A landscape with many valleys, sampled at points; each row gives a point and its height.
A ball rolls from a point to the lowest of its 2 nearest points, and stops where none of them is lower. Distance is the straight distance between rows; heights are no part of it.
Z_355 h=8.59: 127  125  118  125  114  151  169  173  131  113  113  152  126  142  120  139  123  131  185  178  119  139  66  105  139  150  123
Z_211 h=3.05: 130  107  118  109  104  83  106  106  110  154  143  111  130  69  78  95  143  128  116  115  103  115  157  152  134  121  129
Z_636 h=3.32: 143  125  122  92  116  97  93  129  125  153  158  91  126  97  103  103  155  116  133  102  106  132  166  139  134  110  124
Z_321 h=4.49: 110  155  114  127  123  88  136  139  100  104  87  163  112  129  125  119  119  150  94  122  128  123  105  158  123  130  140
Z_450 h=1.82: 151  135  154  135  136  115  144  191  103  113  94  131  133  166  134  113  111  150  125  100  126  142  106  136  142  127  146
Z_176 h=6.40: 131  99  164  117  129  187  139  180  112  119  142  105  144  131  123  145  152  132  164  158  121  137  120  109  110  134  107
Z_413 h=6.94: 109  103  124  102  137  156  131  130  112  114  124  98  156  98  132  171  146  133  115  143  134  107  130  120  97  125  108
Z_57 h=2.50: 140  132  92  137  116  137  179  113  139  115  92  127  144  144  146  171  118  127  141  136  133  138  84  83  149  140  125
Z_44 h=3.95: 137  116  161  146  127  131  118  133  122  128  147  128  117  149  132  100  125  121  75  108  131  140  184  158  109  96  123
Z_846 h=3.67: 122  136  122  155  112  132  134  40  147  144  161  150  107  141  135  117  97  113  96  153  140  125  147  123  134  145  122
Z_210 h=3.17: 143  129  142  90  142  60  103  147  96  141  102  102  140  96  125  129  127  139  99  84  139  109  142  157  138  122  136
Z_316 h=3.99: 116  150  89  144  120  95  171  123  119  99  84  166  121  139  129  131  114  141  111  131  117  134  79  133  135  130  136
Z_40 h=3.71: 123  141  102  137  126  125  139  118  172  133  137  126  127  123  140  120  136  114  193  109  124  128  98  82  165  142  142
Z_169 h=4.57: 138  156  110  140  128  73  108  116  139  139  109  148  111  120  119  97  104  130  127  88  153  128  132  131  159  128  168
Z_102 h=2.36: 146  141  154  112  137  82  130  196  96  123  90  128  125  137  128  103  110  151  130  93  114  138  88  141  153  134  142
Z_466 h=0.54: 131  156  84  120  127  133  136  98  144  112  149  137  116  139  133  160  143  121  152  159  103  152  101  115  132  141  107
Z_661 h=7.69: 85  88  158  135  137  159  118  109  129  140  146  135  143  111  139  116  125  112  104  134  152  89  170  143  113  118  131
Z_689 h=3.52: 130  117  157  148  134  149  137  168  134  131  140  114  144  145  131  95  145  115  140  91  112  133  154  125  135  112  132
Z_941 h=4.00: 135  142  123  166  114  144  160  93  139  119  155  168  117  171  123  116  130  104  98  140  96  155  146  147  125  115  101
Z_394 h=8.98: 145  108  105  120  117  131  157  166  125  119  134  119  159  121  87  120  157  135  151  149  54  141  82  134  127  127  103
Z_864 h=6.10: 136  113  159  132  130  185  143  164  136  122  129  116  136  158  143  155  131  127  169  153  142  138  109  89  126  134  125
Z_884 h=2.73: 103  118  114  126  114  79  110  96  109  160  127  143  115  61  82  92  133  139  122  125  120  90  145  153  145  130  146
Z_227 h=2.12: 80  117  142  152  118  108  122  135  124  147  134  166  123  104  112  57  140  124  141  105  126  92  140  153  147  128  158
Z_448 h=2.03: 153  147  103  120  120  151  109  79  153  129  160  104  129  138  133  161  133  110  129  135  129  160  162  110  120  113  105
Z_577 h=2.34: 147  140  118  135  112  164  134  61  167  135  176  118  137  147  137  159  131  96  128  139  123  152  167  103  118  133  95
Z_734 h=7.89: 94  121  127  125  123  122  103  72  109  146  143  148  103  101  113  122  119  133  92  167  140  111  168  160  114  125  127
Z_850 h=8.09: 103  158  89  125  121  100  119  118  123  117  143  174  94  119  111  115  157  136  150  158  96  128  94  160  134  144  124
Z_557 h=3.00: 152  134  136  107  144  125  94  154  128  132  128  90  126  115  133  136  132  136  149  102  144  137  138  112  139  134  138
Z_34 h=8.34: 118  144  126  125  128  124  138  182  129  117  126  163  110  135  114  108  126  135  194  154  103  144  73  125  139  154  133
Z_251 h=1.98: 161  127  97  80  126  85  93  104  118  137  115  87  133  80  99  161  131  131  96  118  134  132  151  137  116  119  121
Z_790 h=4.55: 177  109  158  99  130  121  132  206  90  118  97  106  138  128  124  146  110  141  158  128  143  138  94  117  139  141  125
Z_208 h=4.75: 107  138  131  141  133  112  91  112  155  149  126  151  108  121  133  100  122  128  142  108  155  110  136  131  145  130  168
Z_361 h=2.69: 130  136  132  176  123  121  175  129  129  110  93  170  126  169  144  108  102  130  88  105  130  131  117  140  135  111  142
Z_31 h=3.84: 149  149  148  142  141  133  98  150  145  123  131  132  112  167  142  117  117  139  119  102  138  154  143  136  124  113  152
Z_476 h=7.96: 109  140  107  121  115  113  100  78  106  128  146  149  97  117  108  123  133  136  94  163  119  135  154  164  107  118  117
Z_987 h=3.63: 132  99  174  146  143  132  151  187  118  133  127  107  164  143  129  96  144  118  120  72  114  118  158  140  135  108  137
Z_351 h=5.64: 150  109  139  127  121  163  164  175  110  107  100  112  144  147  137  164  124  138  154  154  150  126  92  86  133  138  122
Z_826 h=2.89: 135  131  102  137  129  111  107  53  120  149  131  116  115  93  115  129  87  126  90  145  157  112  163  114  137  127  125
Z_182 h=3.58: 144  123  131  91  130  133  100  140  124  136  151  82  130  113  117  134  151  125  111  116  113  141  170  136  106  111  113
Z_707 h=2.13: 121  113  116  134  129  135  110  44  151  161  135  121  126  98  145  130  84  108  116  147  175  97  158  105  140  138  137
Z_451 h=7.61: 88  108  163  128  151  160  107  154  130  131  135  123  137  119  148  123  145  130  128  123  150  101  147  139  107  128  136
Z_669 h=3.16: 115  125  153  178  127  157  172  146  167  133  124  155  137  166  149  98  133  113  158  103  120  119  96  114  157  128  159
Z_537 h=2.20: 124  115  142  141  121  175  144  88  158  135  155  125  153  141  136  140  135  96  113  129  126  127  161  113  117  123  102
Z_845 h=3.27: 162  142  96  121  131  123  120  79  139  118  118  115  125  129  142  174  92  124  88  121  165  144  150  105  117  112  118
Z_301 h=7.16: 116  101  140  91  153  144  111  155  94  119  115  92  153  94  136  179  138  145  123  137  158  98  123  131  93  136  111
Z_774 h=6.66: 136  108  131  105  128  172  130  150  116  113  133  94  141  110  124  178  148  136  151  166  124  133  112  98  104  136  103
Z_335 h=3.80: 143  104  173  112  148  104  137  198  95  137  121  85  161  126  133  111  143  137  122  80  126  120  135  141  132  125  132
Z_358 h=1.35: 147  145  69  117  111  110  132  77  134  117  142  126  125  116  113  155  137  118  125  139  110  146  119  119  127  124  108
Z_213 h=4.13: 134  143  145  164  129  162  136  123  148  125  149  154  119  186  140  113  135  115  112  126  104  158  146  149  117  106  117
Z_285 h=1.27: 66  131  158  148  131  160  128  138  139  126  145  166  112  145  147  103  157  132  142  155  114  114  115  151  108  140  130
Z_998 h=4.36: 153  153  105  140  133  78  119  103  132  123  87  149  106  131  133  129  83  138  98  97  171  129  130  124  144  124  159
Z_925 h=7.77: 86  97  141  133  129  150  128  79  120  136  135  146  128  105  139  120  110  115  82  160  151  91  164  149  108  126  122
Z_579 h=5.04: 175  113  128  116  122  125  163  191  89  109  85  107  154  138  120  159  112  144  147  124  139  128  83  106  140  136  126
Z_924 h=3.37: 142  153  73  131  116  101  164  109  132  106  91  135  130  125  130  154  112  133  125  124  125  135  82  102  143  131  134
Z_385 h=2.40: 94  122  128  125  119  79  118  131  113  147  110  150  121  75  103  87  139  128  136  105  131  86  133  155  153  134  154
Z_164 h=1.14: 165  131  81  107  110  99  118  75  124  128  129  102  129  95  99  153  123  123  98  133  123  141  142  121  115  115  104
Z_230 h=1.94: 90  130  159  147  130  119  109  160  131  139  141  158  117  131  126  59  149  126  144  98  116  112  139  153  133  124  153
Z_783 h=3.31: 116  143  96  131  120  129  130  84  181  138  128  124  124  123  154  151  126  107  171  126  149  129  110  85  153  147  140
Z_24 h=1.67: 98  126  110  123  133  130  100  47  162  159  128  134  112  104  152  157  104  115  130  153  175  106  141  118  137  140  145
Z_46 h=8.84: 138  114  110  115  116  152  155  162  125  112  139  127  141  122  96  139  144  130  184  172  87  144  73  115  126  140  100
Z_488 h=1.80: 145  155  81  113  125  134  140  121  135  111  126  125  117  133  123  172  126  136  168  170  114  154  76  101  131  149  114
Z_35 h=2.93: 104  125  139  173  127  126  167  126  152  119  103  168  123  157  149  104  113  120  125  105  135  112  105  127  141  126  162
Z_484 h=3.79: 144  120  159  108  131  141  108  153  121  130  155  96  123  148  125  127  144  127  92  117  108  150  183  150  96  100  110
Z_260 h=4.04: 167  111  176  99  144  104  124  206  86  140  114  81  148  140  139  134  119  140  137  95  133  130  122  124  132  131  128
Z_904 h=2.53: 149  139  111  117  135  137  112  115  145  124  133  95  132  127  134  158  131  121  141  111  145  144  145  93  128  117  132
Z_320 h=3.86: 139  150  116  157  115  127  149  56  146  120  155  169  108  169  137  127  109  113  89  152  126  151  139  132  125  133  108
Z_721 h=4.01: 142  139  140  149  127  131  117  125  138  124  137  143  113  167  137  106  117  124  93  109  128  158  166  146  119  102  130
Z_851 h=1.39: 158  140  93  124  126  149  156  131  137  113  114  103  142  141  126  165  123  125  159  136  121  147  95  83  141  133  118
Z_399 h=7.52: 111  101  181  117  161  165  95  181  116  133  138  105  141  124  146  136  136  145  146  128  155  115  134  130  98  136  132
Z_442 h=7.40: 120  94  167  110  162  166  113  182  100  122  125  88  158  119  147  165  133  144  145  140  167  106  125  116  98  140  122
Z_126 h=8.03: 111  158  105  126  119  99  97  112  122  126  148  161  91  126  110  103  147  132  128  146  111  139  136  165  124  125  129
Z_149 h=9.04: 132  99  123  118  115  129  155  167  123  117  133  114  162  121  90  106  171  139  118  137  38  138  106  156  109  120  93
Z_135 h=1.65: 78  131  165  150  137  146  116  167  134  124  136  161  113  139  144  81  149  135  152  130  119  113  120  155  118  136  152
Z_935 h=3.88: 146  143  102  126  136  103  116  83  135  124  100  132  115  127  143  158  81  132  83  119  184  123  140  123  128  119  144
Z_89 h=2.86: 150  134  147  95  139  64  122  177  86  125  93  108  139  117  127  122  120  147  103  89  117  124  105  150  144  127  133
Z_42 h=1.66: 65  118  143  133  120  180  142  122  132  121  161  151  135  136  141  120  166  120  131  169  99  115  129  143  94  138  99
Z_296 h=8.19: 121  160  107  120  132  113  125  158  120  115  128  161  101  132  118  119  134  145  163  159  97  145  82  142  128  145  127
Z_637 h=2.59: 145  129  119  77  135  82  80  123  107  145  116  94  131  72  108  146  139  142  110  107  140  111  148  149  128  128  130
Z_165 h=2.33: 145  136  135  161  134  119  164  166  114  110  79  149  131  177  141  124  106  145  108  99  133  136  103  130  141  116  147
Z_848 h=2.71: 92  135  113  134  120  138  117  67  172  145  139  139  115  125  157  147  127  112  153  148  153  117  120  116  139  155  137
Z_263 h=3.36: 118  120  152  163  132  168  151  155  154  127  141  132  145  152  139  106  145  116  159  107  111  128  126  110  141  123  138
Z_401 h=3.47: 159  153  144  122  148  138  80  155  151  135  139  107  107  151  146  128  124  137  163  115  146  157  135  116  129  128  152
Z_519 h=1.92: 92  105  145  136  119  181  154  105  141  125  149  134  152  129  139  136  156  105  122  147  109  117  151  128  104  127  95
Z_666 h=3.35: 137  128  124  154  126  136  132  43  119  152  152  117  119  118  115  107  85  127  75  157  139  113  170  118  131  126  114

Call two points neighbours if one is among the 2 nearest of the other. Go from one point of each pair to the other, from neighbour to neighbour, staying as low as possible. Name the highest point that can't be avoided.
Z_851 / Z_448 | Z_213
Z_466 / Z_164 | Z_358
Z_164 / Z_450 | Z_210
Z_24 / Z_851 | Z_40
Z_448 / Z_285 | Z_577
Z_466 / Z_851 | Z_488

For each start below, name the point where the ball stops.
Z_721 | Z_448
Z_208 | Z_285
Z_126 | Z_450
Z_484 | Z_285
Z_998 | Z_448
Z_213 | Z_24
Z_260 | Z_450
Z_385 | Z_285
Z_442 | Z_450
